Points, in no order, along strands that fork and pass close to each other.
Points whose rows are less than 91.9 apart are linked; no others are. Some points are linked to none.
Puron: [ -4  14  39   1   8 -11 -20 -16 -49  25 -22   4  -3   3  54   8 -22   0
  -6  -6  38  18 -28   0  11 -31 -40 -22  21 -22  -4 -12   4 -16 -14  26
   9  16 -23 -20   2  -4  27 -25]
nenuz: [ 18  38 -16 -26  -2 -23   0   2   0   6  -9 -15  16  17 -42 -44   7  -1
  52 -10 -15 -14  16 -48 -28   9  40 -28   5 -11  -3  34   0   1  -5 -18
 -33  16  14  27  -2 -12 -13   8]
viri: [ -9  -2  32 -10  17 -23  -2   6  -8  21  -6  16   7  -9  47  11 -23  -9
 -30  22  18  45 -12  11  19 -17  -4   0  11  11 -14  -1  31  -5  -7  28
  25  -5  -6 -23 -12  23 -32  -8]
Gef: [-28 -28   8  -4  -9  -2 -15 -16 -14   7  17 -12   1 -29   3   5   8   5
 -21 -14  -1 -18 -24  29  20 -11   5   2 -14   2  -8 -31 -24   6  16  -1
  35  -3  19 -21 -24   3 -37  33]
piv: [ 12  -8 -19   4 -31  31   4  10  12 -37 -19  30  -2  25  25  54  -1  30
  -8  43  31  22  25   2   8  -4   3  -9  -1 -15  -8  30  27  -2  10   7
  -6  -3 -20  18  33  24  27 -58]
Busa: [ 26  25  23 -16  18 -42  -4  28 -32  20  -2  25 -12  35 -23 -19 -19 -38
  20   7 -34  -5   3 -27  -7  19  30 -18   7  15  -4   7  13  -2  -2   8
 -20   2  -1  -4 -16 -15   8  15]
tovo: [ 26  -4 -18   2 -11  20  13  21  23 -30  -8  23  -3  30  10  34 -18   9
 -23  44  37  38  14   3  -6 -17  -8 -12   5  -2  -7  30  39  -2   2   7
 -13  -8 -31  21  29  20   6 -49]
dosaf: [ -9  20  31  -1  12   1  11  45 -28  31  -3   4 -25 -18  -6   9 -24  -1
 -21  13 -11  -7   0 -18  15  19   9  -2  11  12 -34 -28 -14  21  -3  36
  33   4  14 -32 -30  -6 -22  40]
kesuv: [ 29  19  31 -12  23 -47  12  46 -33  26  -7  20 -25  33 -17  -1 -43 -47
  -3  29  -9  24  -8  -2  -4  11  25  -2  25  21  -3   5  28  12  -3  23
  -8  -1  -1  -9  -6 -10  -6   5]
Subab: [ -8  -5  42  11  14 -28  -5   2 -13  33  -1   7   3  12  61  -4 -18 -23
 -24  23  -3  27 -28   2  26 -13   5   8  16  15 -19 -13  19  -8  -3  38
  14  -6  -5 -25 -13  21   3 -19]
nekaz: [-20  -5  18   4  -2  20 -27   8  -9   6   5   1  -8 -28  -9  11   0   6
 -10 -24 -47 -53  -1 -15  24  -1  15 -10 -20   4 -47 -40 -40  17  24  10
  38  21   9 -40 -14  -1  -7  43]
tiner: [-12 -19 -21 -30 -22  32 -20  -9  16 -24  10  23  14 -41  -9  29  14  29
   0   3  -9 -19  16  17  20 -16 -22  25 -39 -22 -14  -9  -5   3   7 -23
  37   9   8 -21  13   6 -14   5]
gos: [ 10  25  13 -17 -10  -4  -3  12 -55  12  -6  11  -6 -18 -40 -14   1   2
  35 -12 -20 -29  14 -23   5  10  -4  -2   2 -28 -13 -19 -18   4  13 -11
  -9  42  26  -3  -8 -27  20  28]
zizur: [-15 -14 -15 -26 -15  32 -23  -7 -11  -3   3  17   3 -42 -10  21   3  26
  -5   5  13 -26  -3   7   9 -44 -33  24  -6 -21 -21 -12  -4  -4   9 -12
  39  22  -1 -22   0 -10 -17  33]
nidu: [-14 -20 -22   9  -2  25  29 -23  20 -15  27 -24  19 -25  14 -27   4   3
 -33 -21  33  22 -26  59 -19 -13 -36  22  -8  10  23  -9  13  -5  -4  -7
  14 -31   0  28 -16   9 -13  14]
varib: [ -8 -14 -18   3 -11  -6 -18   6  46 -14 -39  25  -4  22  16  26   5  -9
  28  41 -49 -31  14   2  23  17  30 -10 -33   8  -9   8 -22   5   6 -10
 -32 -19 -20  -1  19   9  36 -41]
Rul: [ -8 -13  -2   7   6   2 -10 -11  34 -19 -14  28  -9  11  28  28   7 -22
   6  28 -66 -38  10  -4  29  13  19 -15 -21  31 -10   7  -9   4  19  10
 -12 -10 -20 -11  14   8   9 -31]
leder: [ -3   0 -35 -16 -13 -16  10  11  49 -27  16  16  14 -18 -46  18  22  23
  20  24 -14  -2  42   6  13  22  21  12 -33  -1 -15  14  22  -6   8 -33
  17  15  11   4   2   1 -39   4]
senok: [-19 -19  19   4  -2 -22  11   1 -41  30  18 -26   5  -7 -18 -31   9 -15
 -24 -30  13   3 -50  37  18  12  -3  -7  23   5  -3 -27  -7   4 -27  24
  14 -13  34   2 -53   7 -40  37]
giri: [ 12 -11  -6 -28   5   2  12 -10 -36   8  19 -11  21 -13 -38 -49  23 -17
  21 -47 -28 -12 -24  16  -9   7   3  -4 -12   9  17   2 -33   0  10 -23
 -18   0  38  28 -30   2 -34  27]
Tere: [  7   4   6  11  12 -22  -2  21   7   5  12  10   2   9 -24  -8  15 -25
  -4  -1 -64 -10   5 -19   2  44  37  -3  -7  34 -18  -3 -21  -8   8   5
  -4 -14   8   3 -21   9 -24  33]
Gis: [ 11  24 -23 -21  -7 -43   3   4  28  -3   2   4  15  21 -41 -32  18  -8
  53  11 -26 -18  33 -36  -7  16  58 -22 -16   2 -18  34   7 -11   7 -27
 -23  -2  11  26 -14   3 -25  -1]
vuvu: [ 19  29   5  -4  13  27  25  26 -32  27   7 -18   0 -28 -44 -34 -22  15
  -5   5  22  -5   5 -11 -29 -21 -27  19  18 -16   6   4  14   3  -5 -11
   5  35  15   5  -3 -19  17  48]
vuten: [  3   9   5  -9  18 -20 -27  -4 -35   1 -12  34  -3  12   9  16 -24 -20
   5   1   2   5  -6 -12  -3   0   2 -15   2  10  11   1   7  -6 -10   7
 -14   7 -23   6  15  -3  27  -6]
Fep: [-30 -32   6   4 -18  -8  -2 -17   0   4  29 -15  11 -15  19   0  20   9
 -36  -4   5  -9 -27  52   9   0   2   6 -19   7  -9 -36  -6  18 -10  12
  41 -15  31 -10 -25  12 -44  17]
pifi: [ 25  46  -4  -4  12  -6  26  12 -22  12  -1 -34  -1  -5 -31 -40   6  14
  33   5  13 -18  22 -32 -61  -2   1  21  31 -13   6  17  17  14   1  -2
 -38  46   5  19  22 -20   5  25]
negik: [  3 -28 -45   9 -19  34  31 -17  63 -39 -11 -31  -3  -4 -10  14   9  19
  12 -26  16  16  13  23 -11  20  -4   5 -10  -6  31   6 -36   5   4 -43
 -24 -33   5  35   0  14  -5 -19]
Gafo: [-13 -18 -26   5 -13  30  -6 -28  37 -38 -21 -28 -25  10  14  30  20  29
  18 -38  -3   2  20  -9  11   7 -31  -1  -3 -23  31  15 -27   4  11 -22
 -16 -19 -14   5  26  -7  22 -31]
lomel: [ 30  13 -13   6  12   8  11   9  26   3  18 -22  -3  31 -24 -32  -8   0
  13   1  21  20  15 -33 -55   6  16   2  18   4  16  33  22  -2  -9 -12
 -48  11 -30  32   9 -21 -11  -3]
fova: [  0  -4 -40  -2 -20  -6  25  20  65 -32 -33  12   6  37  -9  28  -9  13
  33  42  11 -15  14 -10   5  16  29  -8 -25  -9   2  19 -10  -3 -14 -30
 -23 -25 -17  23   2  10  15 -52]
Koti: [ -3   8  20   6  20 -17 -35 -24 -35   9 -19  15  -2  39  36  15  -9 -20
  13   2 -10  -4 -19  -5   1 -11  -9 -25  -5   3  17   1 -12 -10  -7  26
 -26 -16 -29  12  21  -5  46 -31]
Nuze: [ 12   4   0  -7   5  -7 -18   5  -7 -12 -13  24  -7  29  -6  18 -15  -3
   4   9  18  10  10 -18 -15  -6   3  -9  10  -4  11  20  18  -5 -17   2
 -20   3 -31  22  28  -1  19 -28]
zaki: [-16 -35   0  13 -25  11   8 -44  -6   1  13 -13  25 -19  44 -13  15  21
 -29 -16  35   5 -54  46   0 -31 -38   4  -9 -16   6 -26  11   7 -10   0
  28  -5  15 -20 -10  -2   6 -22]
Nemor: [-22 -10  13  12  -3 -15 -37 -43 -36   5 -13   4  12  -8  43   0   6  -6
   4 -29  -8 -23 -26   7  10 -17 -21 -20 -24 -14   0 -32 -26  -8  -5  15
  10  12   1 -21  13   0  36 -10]
litep: [ -4 -18  23   4   4 -28  12 -20 -33  23  24 -19   0   6 -19 -46  15 -29
 -17 -45  -3  -6 -44  42   6  18  -3 -13  11  13   8 -11   5   3 -27   0
   0 -11  32  10 -39   5 -20  28]
nek: [ 12 -25 -38   0  -9  14  30 -14  58 -17 -11 -15   4   4  -9   1  14   7
  17 -15  10   0  11   6 -11  37  16  -9 -21   8  36  17 -31   2  -6 -48
 -20 -31  16  44  -3   6  -8 -28]
rito: [  1  -9 -18   7  -9  23 -10 -24  34 -12   8 -44 -25   5   5   3  34   9
  23 -45 -11  -9  18 -16  -1  11 -26   1   4 -14  47  15 -36   9   6 -32
 -35 -16  -6  23  19 -23   8 -17]
guf: [-12  -4  -6 -18 -12   4 -37  -4  -3 -11   6   5  -2 -30 -31   8  30   0
  29  -9 -59 -42  22 -16  28  11  24   9 -40 -22 -27  -6 -34  10  16 -25
  13  35  12 -14   1  -6  -3  10]
pep: [ -7 -20 -14   5  -5   5 -13 -36   5 -25 -22   8   0   4  58  31   0  14
   6  -5   9  -1   5  22   8   7 -17 -13 -34  -6   7  -4 -23  -5   2  -2
   4 -15  -8  -7  27  14  29 -46]
sase: [ 18  34 -26   2   9  11  10  23  -1   5  13 -53   3   1 -27 -44  15  16
  36   1  19   4  33 -33 -60  -3  19  35  29 -17  -9  23  22   9  11  -2
 -33  33  -6  17  19  -9   2  26]
nupo: [ 18  20   5  -2  15 -31  -1  26 -28  20  -1  20  -6  14 -31 -22  -1 -30
  13  -5 -59 -14   7 -28  -1  33  33 -10   0  11 -20  -2  -7  -5  12  -1
 -16   3  10 -12 -26 -12  -1  32]
Rogef: [  0  36  40   9  18  -6   1  47 -40  27 -18  27 -28  10   4  15 -21 -28
 -32  33 -32  -9  -8 -30  18   7  16   0  28  14 -39 -12  27  24  12  36
  -4  13  -1 -29   2   8  15   8]
dap: [ -2  -3 -25  -4  11  40  12 -12  14  -7  28 -22  13 -21 -21 -31  20   8
 -14 -35   5   9   4  18 -25  -7 -27  30 -21   6  30   5 -17   4   5 -30
   3 -11  -1  27  -3   6 -10  14]
kavo: [  5 -10 -22  -6 -24   2 -15  21  22 -18 -26  36  -1  37   9  32   5   7
  14  50  10  -5  16  -9  15   0  29  -5 -13  -9 -13  17  16   2   4   5
 -18  -9 -21  11  19  14  30 -60]
Natev: [ -8  10 -34  -5 -28  -5  -1  16  42 -29 -26  13  -4  30 -15  30  16  15
  19  41  18 -18  24 -29  -7   5  29   0  -9 -14  -8  28  17  -3 -10  -5
 -23  -1 -16  30  23   5  19 -51]
nubi: [  5  29  24   2  21   3  19  -4 -31  37  -3 -22   1 -26 -18 -30 -37 -18
 -14 -15  42  20 -32  22 -10 -24 -44  -4  33   6  31  -6  -7  -3 -13  13
  12   5   2  -2 -17 -10  12  36]
Zutok: [ -7 -27  18  13   3 -41   0 -24 -35   9   7  -5  -3  16   3 -38  16 -49
  -7 -35 -24 -15 -44  26   3  23   5 -15  11  20   0 -13   4  -8 -32  15
 -15 -22  24  19 -22  -2   5  13]
vutu: [ 12   9  26   8  11  -7 -24  22  13  12   1  38  -7  42  -1  -2 -27 -38
   1  49 -48   3  -3  -4  13   5  37 -10  11  37  -5   7  15  12  19  31
 -24 -33 -25  -3  -1  22  12 -28]
gafen: [ 26  18  28  -1  16 -27 -13  43 -17  20  -4  36 -18  41 -14  -3 -29 -46
   9  47 -29   7  -8  -8   0   1  39  -4  31  28 -19  -2  27  21  10  32
 -22 -16 -30  -6   4   6  10 -12]
rega: [-17 -40   5  10 -11 -18  19 -22  26 -16  12   0   9  -2  59  17   5   7
 -20  10  -3  10  -9  48  20  21   9  21 -11  23 -12 -18  11   7 -18  12
  18 -30  31  -6 -12  28 -26 -28]
Zibi: [ -1   9  -9  -5   4  16  -5 -22  12   3  11 -30   0  12  -7 -16  34  11
  27 -53 -15  -2  18 -36 -16  14  -8 -18  -4 -18  39  20 -33   4  -4 -34
 -32  -5  -4  28  10 -27   2 -13]
paza: [ -1 -17  -8  19  -2  18  31 -30  20 -22  17 -25  24 -15  47 -15   3  10
 -41 -14  49  41 -24  51 -16 -20 -42   7  -5   9  16  -2  15  -4  -2  16
  17 -33   0   8   6   9   6 -20]
nupoz: [ 17  29  -9 -12  13  18  27  20 -18   7  16 -20  10 -24 -59 -33  -3  21
  10  19  20  -2  15  -6 -37 -20  -1  33  12 -12 -21   7  28  -3   0 -21
   9  32   8   6   1  -6   2  44]
kase: [ -8  -3 -23  -4  -1  -6 -19 -13  25 -10 -31  10  -8  22   8  18  16  -2
  28   9 -25 -30  15 -17   9  13  15 -16 -25   0  16  10 -23  -6 -15 -16
 -13 -17 -20  10  12  -9  40 -26]
basag: [ -5   4  25   8  10 -12  -2 -24 -30  30 -10 -10   8 -24   9 -20 -24 -11
 -16 -18  45   1 -48  18   1 -31 -42 -15  27  -8  14 -27 -12 -12 -10  15
  15   9   5 -17  -8 -19   7  15]
vap: [ 11 -16 -40   2  -9  -1  35   9  71 -34 -25   3   6  20  -8  24 -14  10
  19  16  16   9  15  -6  -1  20  20 -14 -26  -2  19  11 -15 -12  -6 -43
 -17 -43  -3  31   0  11  -6 -41]
beb: [-20 -46  -8   7 -26   9  -3 -52  -8 -16  20 -18  21 -18  32  -5  19  20
 -21 -11   9 -16 -50  58  14 -18 -14   2 -25 -21   0 -40   8  18  -9 -17
  26  -1  23 -23  -3   3  -6 -21]
kifa: [-33 -22  12  11  -8   3 -23 -36   3   1   9   3   6 -28  55  17   1  12
 -17   4 -25 -22  -6  12  22  -7   6   2 -37   3 -22 -34 -14  11  20   7
  32  12  12 -47   0  19  -3  -6]
vagan: [ 17  25  15 -11   3 -23  18  36 -37  21  -4  12  -9 -16 -39   0 -21 -10
  -9  25   9   8   5  -8   0   2  -1   4  22  -4 -10  -1  32   8 -11   0
   5  41  14 -13 -11 -12 -15  30]
bap: [  6  14   3   8  10  32  -1   3   3 -14   0  -9  -5  -2  19  13 -15  10
 -28 -12  41  38   0   4 -24 -24 -31   3  18  -4  12  11  28  -6  -7  14
  -5   1 -30  -6  22  -2  20  -3]
vefov: [ 12  -2  -3 -19   7 -17  13   9 -22  19  25  -6  16 -13 -48 -23  15  -4
  12 -30 -40   3   5   2   4  19  12   6  -6  11  -3  -7 -21  -1  12 -25
   5   9  29   4 -33  -2 -49  33]
Bol: [ 16  41  -4 -17   0 -26   3  10 -30   0  -7 -12   7   2 -43 -31   7   8
  53   9  -5 -18  22 -40 -33  14  21  -7  18 -20  -9  24   5   5   2  -9
 -27  39  12  24  11 -15  10  15]
binus: [  0   3   9 -21   7  10  19  28 -14  30 -12  21   1 -32  -6  13 -32  12
 -16  38  41  23  -7  12   2 -22 -31  10  30  -9 -11  -5  43   2 -11  11
  32  22  -4 -32  -2   6  -6  27]
nisid: [ 13 -15 -44  22 -14  50  23 -11  71 -30   5 -42 -20  13   7   3  17  18
  -1 -16   8  39  40  14  -5   6  -8  16  -6 -11  32  18 -19   2  11 -27
 -25 -29   0  26   9  -4   7   1]
fime: [ -8  22  18   2  14  20 -29 -17 -37   7  -9  -5 -11  -4 -12   4  -2  12
  13 -42  15 -15  -4 -18  -2 -19 -43  -7  15 -23  18 -14 -22  -2 -12 -12
  -7  27 -10   6  11 -25  23  12]
moke: [ -6  -4   8   2   3 -12   6  22  -6   9  22  -1   9  -9 -38  -6  16  -4
  -2 -12 -48   0  13 -12   5  42  33   6 -24  25 -22 -13 -28   8  11   8
  25  -4  28  -7 -27  13 -44  30]
subis: [  2  22  21  -3   0  12 -19  10 -64  15 -21  12 -19 -15 -26  -2  -2  18
  19 -13  13 -28   2 -26   0 -14 -28   5  19 -30   8 -23 -20   3  -6  -8
  -7  45  16  -7  17 -23  41  22]
mis: [  7   3 -39  18 -31  33  20  11  58 -34  -3 -26 -23  38  -3  30  16   5
  -5  23  19   8  25 -20  -3 -11   8  16  27 -28  14  35  17   2  -1  -5
 -47  -1 -24  20  20  -3  20 -31]
mone: [  8  14  26   6  16  -1  -9  26  17 -12   0  32  -5  30   2   6  -8 -20
  -9  37 -60  -9  -5 -20  13  14  35 -12  11  54 -26   7   0  13  14  30
  -6 -32 -14 -13  -5  18  -4 -19]
lir: [ 16   1 -39  14 -18  17  34  12  76 -24   0 -17 -11  36 -12   9  -6  13
   6  21  21   9  32 -16 -30   5   9   2  -1 -20  20  42  10  -9 -12 -25
 -33  -9 -13  33   2  -7  -9 -26]
mido: [ 15  -1 -22  20 -19  48 -10  13  16 -22   0 -29 -30  27  12  17   9 -10
  -9  -2  10  45  24 -13  -4 -18 -20  35  41 -21  25  16  46 -14  13  10
 -33  14 -22   5  44  -9  41  -1]
ponom: [ -4  -5  49  15  14 -19  -9  -6 -25  49 -11  -4   2  -5  60   5 -10 -14
 -25  11  -2   4 -36  -4  27 -16  -3  -9  20   0 -29 -30   6  -4   2  42
  24  15  -7 -47 -29   8  12  -7]
nepi: [ -8  -3 -29 -18 -15  13   0  -3  27 -23  14  22  18 -31 -32  20  14  31
   5  15  -4   4  34  20   6   1  -3  19 -35  -6 -12   1  18  -5   4 -29
  31   2   4  -2  10  -3 -22   8]
sep: [ 22  19 -34   5  12  22  13  13  29   6  13 -48   0  16 -18 -40  13  20
  24 -10  10  16  40 -26 -45  -2  14  18  17 -14   6  30  27   0   1 -11
 -54  10 -16  32   6 -23 -11  16]
romar: [ -1  15   1  -8  11  24   7  20 -18   6  -9   7   5 -26   0  15 -27  15
 -16  19  51  32  -7   6 -19 -29 -32  11  27 -14  -2   3  41   2  -7   8
  15  19 -19 -17  15   6  15  14]
gulo: [ 23  15  -5   5  14  -8  -4   3  13  -9   0   6  -8  30 -26  -6  -8   1
  16  -1  11  15   4 -25 -29   5  14  -9  14  -2  25  32  18  -5 -12 -14
 -26   2 -23  30   9 -14   5 -15]
ludog: [  8  27  -6 -19  -2 -12  22  23 -13   0  20  -2  19 -26 -59 -17   7  17
  23  24   7   1  26  -3 -15  -5   5  25   9   1 -25  12  28  -6  11 -24
  12  40  19  -7  -6   0 -23  33]
Fibu: [ 17   7 -24  -8   3 -33   4   8  32  -5  -9  19   7  14 -24  -8   5 -12
  28  17 -19  -4  19 -21   4  24  40 -13 -22   8  -1  27   3 -15  -4 -25
  -9  -1  11  22  -2  -3 -11  -7]
zotom: [ -7  27  44   1  12   5   7  40 -27  27 -16  20 -18 -10  25  23 -25  -6
 -30  32  -8  -6  -7 -33  29   6   9  -2  25  12 -44 -16  22  14   0  46
  21  17   6 -39 -18  10   0  14]
pefus: [  1  15 -21 -16  -9 -33   5  15  20 -19  12  15  19 -17 -51  -3  18  18
  23  26  -3  -5  43  -8  -4  13  30   9  -8  -4 -25  21  32  -1  11 -21
   7  34  11   0  -7   4 -34  15]
puvag: [  7 -13 -14 -13   2 -16  13  -1  28  -6  11  18  13  -4 -22  -3   1   0
   9   0   2  15  13   6  -3  18   8   3 -22  12  27  16   7 -17  -4 -31
   7 -15  10  22  -9   0 -22  -7]
Bavo: [ -4  11  -4 -18  -8 -12 -21   5 -24  -4  -3  18  12 -26 -48   5  23   2
  32  -3 -28 -24  22 -25  11  16  12  13 -10 -23 -18  -1 -17  -1  13 -20
   0  48  13   0   5 -13  10  14]
dok: [  2  18  -6  -9  -6   2 -14 -14   7   5 -11 -20 -10  39  -8 -16  31  -1
  45 -25 -14 -26  17 -55 -12  10  22 -29   9 -11  32  29 -16  -3 -16 -30
 -40 -11 -12  35  13 -25  10 -29]
lub: [-19 -18  20  10  -2 -14  -1 -38 -27  18  -6  -7  25 -16  26 -19  -4  -3
 -22 -28  34  14 -48  26  -1 -24 -31  -9   7  -7  14 -27   4  -5 -12  17
  16   1  -3 -15  -4  -3   8 -11]
rek: [  2  -6   6  -6  13  -7   1 -28 -43   8  22  -8  13 -14 -18 -38  18 -19
  11 -56  -8  -8 -27  12 -13   6 -10  -5  -7  -5  31  -2 -40   2  -5 -20
 -13   1  20  32 -20   4  -4  13]
Zil: [ 15  -5  21  -4  23 -35 -15   7 -18  13  -3  23   1  20  22  -2 -27 -36
  -1   4  -9  14 -16   5   7   4  10  -5   2  24   8  -9   4 -11  -7  19
  -7 -21  -7   3   4   3  14  -1]
sivoz: [ -4   5  12   2  10  -3 -17 -34 -23   4   8  -9   4 -18  -3 -12   8  -4
   3 -48  11  -7 -20   9  -9  -4 -33  -8   3  -7  31  -8 -35  -4  -4 -11
  -5  -2  -4  15   7 -11  13  10]
Neban: [-25 -15  29  15  10  -3   0  13  16  -7   5   6  13 -18  40  10  -3  -3
 -28   4 -25  -3  -5   6   7  15  18   6 -12  35 -25 -19  -5  11  -7  43
  47 -14  19 -20  -9  32 -30  11]
gime: [-15  -5  20 -14   5   2   8  12   2  28   4  13   8 -33  14  13 -24  15
 -21  25  29  26  -7  14  21 -24 -15   5  15   3 -18  -7  22   2  -3  32
  43   1   4 -38 -25  15 -37  18]
vik: [  9   4  25  14  13 -13 -22 -16 -28  10 -11   9  -4  47  52  10 -20 -11
  -3   5  33  25 -16   8  -1 -22 -19 -19  -3   0  12   5   0 -18  -6  30
 -18 -25 -43   9  23   7  33 -54]
safi: [-25 -34   3  -3 -15  -7  15 -12   7  -4  27 -16  21 -22  12  -6   8  15
 -28   6  31  21 -25  53  11 -12 -21  16  -6  13   2 -15  22  -1  -6   8
  37 -28  24  -8 -25  28 -56  11]
des: [  7 -15 -25  -5   3  -3  13  -6  38 -32  -4  16  10  -6   3  11 -11   9
  -6   2  19  26  18  21  -5   3 -14   1 -19  15  21  14  13 -10   0 -15
  14 -23  -2   7  13   4 -12 -15]
fami: [-14 -23 -29   9 -16  27  -8 -31  24 -40 -23  -9  -4  10  22  45  10  32
  13 -24  12   0  11  13   4   8 -20  -9 -22 -25   9   7 -28   4   6 -25
   7 -19  -4  -6  35   5  28 -38]
pog: [-19 -13   7  -9  -8  18 -25   5 -14  15  20   5  -8 -35 -11  12   3   4
 -18 -13 -25 -41  -2   7  25 -16  15   9 -21   2 -31 -32 -51  14  29  -1
  50  13  10 -22 -24  -4 -30  34]
dumi: [ 21  -4 -14  -2  10   9  17  17  27 -27   5  19   3  14   4  16 -28  -1
 -19  18  38  38  11   6 -14  -4  -8  -3  -5   8  15  25  31  -9  -7 -11
   3 -25 -24  17  20  11  -5 -30]
gud: [ -9   0  31   6   0  -7  11  41 -15  19   0  -7 -15 -18 -23 -12 -22   8
 -28  -1  -5   6  -4   3  12  26  15   5   4   7 -26 -17 -29  18  -8  32
  52 -11  23 -22 -45   5 -48  51]
rodok: [-17   0  20 -15  -7  13 -10   0 -38  29 -13  19 -24 -31  -4   9 -20  14
  -8   7  28 -29 -12   4  32 -36 -23  -5  20 -22 -16 -23 -12   3  10  11
  26  24   1 -34 -12 -29   8  36]
budu: [  4   3 -16  24   3  35  -6 -10  20 -17   7 -26 -23  14  29  16   1   4
 -20 -27  20  39  19  -1  -6 -17 -30  16  22 -13  35  12  22 -13   2  14
 -35  -9 -37  11  34 -17  23  -7]
mudo: [ -6   9  28   1  13 -14  -2  16 -36  40  -5   5 -24 -21   6   2 -26  -3
 -13  -2   8  -6 -14  -6  30 -14  -8  -7  14  -2 -14 -29  -7  11   9  29
  27  12  12 -38 -22 -15  -2  35]
Veri: [-18 -20  -2   2  -5  -6 -23 -19  -1 -10 -13  19   7 -10  59  22  -1   2
  -3   5 -14  -8   4  18  23   0 -10  -3 -38  -3 -12 -12   1  -6   7  -1
  21   1  -5 -29  19  17  10 -20]
sivo: [  1 -15  15   6  12 -41 -13 -19 -22   6  -1   6  10  13  19 -17   7 -43
   5 -17 -29  -7 -28  13   5  24  17  -8   0  32  10  -6 -13 -17 -15  19
 -14 -19   3   9  -6   4  10  11]
dugi: [ 14   2 -53  19  -9  37  35  14  80 -26  15 -34  -8  20 -11 -18   9  17
   5   3  18  32  48  -3 -26  10   9  15 -16 -12  15  33  10 -10   1 -24
 -24 -13  -3  24  -1  -9  -6  -6]
sasig: [ 13  26  25  -8  21  18  22   8 -40  35   0 -15  -9 -21 -25 -36 -23  -1
  -9  -7  28   2  -2   0 -13 -26 -41   2  18  -6  16   0  -8   2 -12  -3
   2  16  -4   1 -10 -23  17  46]
Zafik: [ -4   1   0  11  17  -7  -2   9  36 -17   2  26  -6  21   8  16   5 -21
  -1  31 -66 -21  12 -14  19  25  35  -7  -5  49 -11   1 -11   3  16   7
  -4 -27  -2 -12  10   8 -10 -14]
gem: [  3  -7  17  16  -5   0  16 -29  -5  -6  -1 -18  10   5  63  -1  -6  13
 -38 -21  51  45 -31  27  -4 -26 -46  -6   6   1  20  -6   8 -14  -8  21
  -2 -16 -19  -3  17   4  17 -40]
teze: [ 14   3 -39  22 -29  42   4  12  45 -28  -1 -27 -24  33   5  30  20  -6
 -11  22  22  31  38 -26  -2 -18   2  30  36 -18  21  31  42  -8  22   8
 -31  21 -17  18  36  -7  30 -20]
pabed: [-15 -13   3 -31 -21  36 -25   5 -37   6 -10  21  -5 -44  -6  26  -4  29
   5  15  27 -43  -5  -4  18 -39 -22  19  20 -32 -27 -30  -7  -2  23  -5
  38  34   1 -26   3 -15   8  30]
Nuzup: [-17 -15  -1  -5   4 -10  11 -22   0   0  24  -8  16 -20  -4 -18   4  -8
 -17 -21  26  15 -28  44  -4  -7 -24  14  -2  16  27  -7  10 -10  -4  -4
  25 -21  12   5 -14  11 -16  10]
Vidu: [ -2  -6  20  17   2 -22   0 -26 -20   5  -1   2  20  19  66   2  -6  -2
 -19  -1  35  28 -36  23  -3 -15 -22  -5   2   4   7  -4   9 -18 -11  22
   0 -16 -16   4  13  12  15 -60]
Bavod: [-19 -19  18  32  -7   3 -22 -40   2  -4  10  -3   6 -15  50  12  16  -7
 -26 -12 -61 -48 -19   2  11   3  12 -17 -19  16 -25 -30 -29   7  18  19
   8  12  12 -46   3  26   3  -4]
runa: [ -4   5  -6  -7   2 -10 -23  -5   4   0 -17  16  -4  27 -12   5  24   1
  41  -9 -20 -30  15 -34  -5  15  24 -20 -15 -11  12  19 -16  -9 -12 -21
 -21   2 -10  27  18 -18  30 -12]
Zurop: [-16 -11  28   8   1 -17  10  17 -29  27  14 -24  -3 -13 -14 -18  -2 -10
 -23 -18  -6  -2 -18  17   9  29  15   6  11  19 -11 -24 -23   5 -10  30
  25 -20  31 -12 -41   8 -38  46]
pak: [-12   9  21  29   0   8 -26 -12 -10  -4   6   7  -4 -19  18  14   9 -15
 -23 -21 -57 -50 -19 -20   3  11   4 -24  -8  24 -37 -27 -38   9  25  22
  16   4  13 -50   0  13   2  25]

A fork is a point with three links. Follow the links from the first point to the second and name the forks in between, in order.
Koti / zotom: vuten, dosaf
beb / litep: dosaf
pak / Zurop: vuten
nepi / nenuz: dosaf, vuten

A fork is a point with three links, a tip a point with one. Leave the first point through the second and follow the links. Name the first fork or tip that comes.
nenuz / Bol: vuten
nubi / sasig: dosaf
pabed / zizur: beb
nupo / Tere: guf
dugi / lir: ponom
